Each row is a point on a landscape with many peaks, with its height.
A climber steps from a point to the highest of its 3 nearest points, and stops where none of them is higher. Distance is the straight distance between rows; heights are no part of it.
j_285 (h 5.90): [123 129 119 171 163 116 162 113]
j_212 (h 3.28): [ 59 106 115 142 110 108 125  85]
j_170 (h 5.88): [156 134 172  82 117 122 133 112]
j_227 (h 4.95): [177 125 124 109  98 112 146 123]
j_431 (h 6.75): [138 127 153 100 109 121 146  82]
j_705 (h 3.45): [190 120  88 116 106 111 119 184]
j_664 (h 6.55): [122 179 121 167 138 181 120 104]
j_814 (h 6.83): [120  82 161  87 143 142 125 191]
j_537 (h 3.51): [ 37 130 131 158 138 101 106 127]
j_749 (h 4.69): [ 97 116 113 172 151 121 147 102]
j_555 (h 6.54): [139 123 171  86 113 115 147  87]
j_929 (h 6.13): [127 172 131 168 163 168 131 111]
j_995 (h 4.84): [153 163 127 158 169 156 157 131]
j_150 (h 3.72): [ 53 113 114 158 135 110 123 104]
j_564 (h 6.65): [136 117 116 132 115 108 153  80]
j_400 (h 6.32): [166 126 166  78 106 123 125 131]
j_634 (h 6.45): [150 131 122 163 157 118 170 131]
j_81 (h 6.57): [148 107 118  69 129 182  92 182]
j_958 (h 3.41): [ 33 151 137 145 134 100  98 144]
j_808 (h 5.91): [ 91 169 130 157 145 157  88 113]
j_969 (h 4.72): [118 111 116 157 129 101 160  89]
j_823 (h 5.09): [ 77 161 135 172 156 151 100 113]
j_968 (h 5.57): [177 118  92  96  92 128 103 168]
j_965 (h 5.48): [161 124 134 109 100 113 145  91]
j_122 (h 4.87): [105 130 119 174 155 121 141 108]
j_519 (h 6.02): [ 97 187 118 169 114 161  77 105]
j_581 (h 6.08): [159 154 123 162 169 122 166 135]
j_900 (h 5.08): [149 111 200  85 130 115 130 137]
j_706 (h 3.00): [167 119 116 113 101 104 161 107]
j_472 (h 3.56): [ 53 142 126 164 148 118 107 121]
j_496 (h 4.18): [138 102 163  82 129 146 111 182]
j_360 (h 6.62): [168 127 162  80 100 135 124 144]
j_471 (h 3.55): [ 58 166 134 164 148 135  95 124]
j_780 (h 4.70): [134  99 145  75 134 167 107 191]
j_259 (h 4.81): [101 105 109 151 123 104 155  79]
j_89 (h 5.95): [108 153 134 173 164 157 127 118]
j_135 (h 3.57): [159 117 122 124 102 100 153  97]
j_422 (h 6.41): [161 111  79  84 117 180  83 164]
j_24 (h 1.73): [171 132 114 147 137  98 159 154]
j_789 (h 5.72): [ 91 164 135 170 161 157 109 110]
j_52 (h 6.85): [156 109 114  67 118 179  89 178]
j_977 (h 7.03): [165 118 114  73 100 165  92 176]
j_321 (h 4.71): [187 120 102 100  91 118 124 157]
j_575 (h 7.13): [138 132 118 170 159 117 165 122]
j_923 (h 6.42): [111 116 134 112 106 119 146  60]
j_214 (h 7.06): [156 118 140  71 114 162  94 178]
j_591 (h 4.51): [185 113  95 107 104 116 116 170]
j_111 (h 7.08): [161 120 147  74 113 157 106 168]
j_631 (h 5.96): [150 115 188  77 124 134 125 149]
j_210 (h 7.02): [130 123 140 112 105 117 146  68]
j_453 (h 6.63): [112  58 156  91 131 134 125 193]
j_264 (h 6.84): [134 112 122 118 107 111 157  71]
j_251 (h 1.66): [170 142 110 151 159 105 161 164]
j_861 (h 1.68): [178 116 112 135 120  87 150 151]
j_944 (h 6.67): [118 115 115 128 108 108 151  64]
j_676 (h 2.06): [186 131  95 128 127 100 138 174]
j_850 (h 5.68): [ 93 106 116 129 111 117 145  64]
j_16 (h 3.58): [ 52 131 122 164 145 118 117 121]
j_178 (h 6.17): [160 123 149  95 103 115 144  99]
j_257 (h 4.40): [169 125 119 120 102  97 152 121]
j_849 (h 7.14): [132  84 188  84 136 119 130 179]
j_920 (h 4.43): [ 68 158 135 171 158 144 105 120]
j_38 (h 3.31): [ 34 116 124 150 123  99 110 131]
j_72 (h 4.62): [ 78 107 110 167 138 108 141  95]
j_355 (h 6.25): [140 154 132 166 171 150 153 122]
j_296 (h 2.17): [ 65 179 138 151 146 142  85 125]
j_947 (h 1.57): [165 121 114 140 130  98 164 127]
j_699 (h 7.05): [168 118 121  83  93 146 103 169]
j_584 (h 3.52): [ 42 139 128 154 153 115  98 137]
j_594 (h 3.64): [ 49 119 118 163 135 106 117 112]
j_421 (h 1.81): [179 132 101 142 138  99 151 167]
j_933 (h 6.76): [116  63 170  91 139 122 121 188]
j_836 (h 3.97): [172 117 105 121 104 101 158 129]
j_534 (h 4.23): [ 70 106 112 153 121 109 136  84]
j_606 (h 5.40): [172 128 136  97  93 113 139 110]
j_889 (h 6.28): [100 179 126 172 140 169 105 103]
j_747 (h 6.14): [113 189 109 171 124 178  86 103]
j_811 (h 4.22): [ 75 188 131 148 128 149  77 113]
j_464 (h 6.68): [160 115  95  86 112 172  81 173]
j_276 (h 6.69): [152 117 171  76 113 143 117 167]
j_398 (h 4.97): [180 120 123 102  92 113 141 130]
j_447 (h 5.51): [169 113  74  94 101 148  80 174]
j_627 (h 6.15): [146 119 183  82 125 116 141  99]
j_335 (h 4.96): [148 175 130 164 162 165 154 127]
j_913 (h 0.32): [159 124 111 139 121  99 165 111]
j_220 (h 6.16): [131 149 127 165 171 147 151 121]
j_790 (h 6.19): [132 119 114 164 142 108 164 113]
j_985 (h 3.54): [ 71 122 121 174 159 122 125 111]

Two climbers start at each pair of points below. Name the first point that both come to, or write none.
j_913 and j_836 => j_227
j_920 and j_823 => none
j_398 and j_135 => j_178
j_564 and j_706 => j_210

Where does a climber stop that starts at each point below?
j_534 => j_575
j_631 => j_111
j_251 => j_575
j_969 => j_210
j_780 => j_111
j_977 => j_111
j_400 => j_111
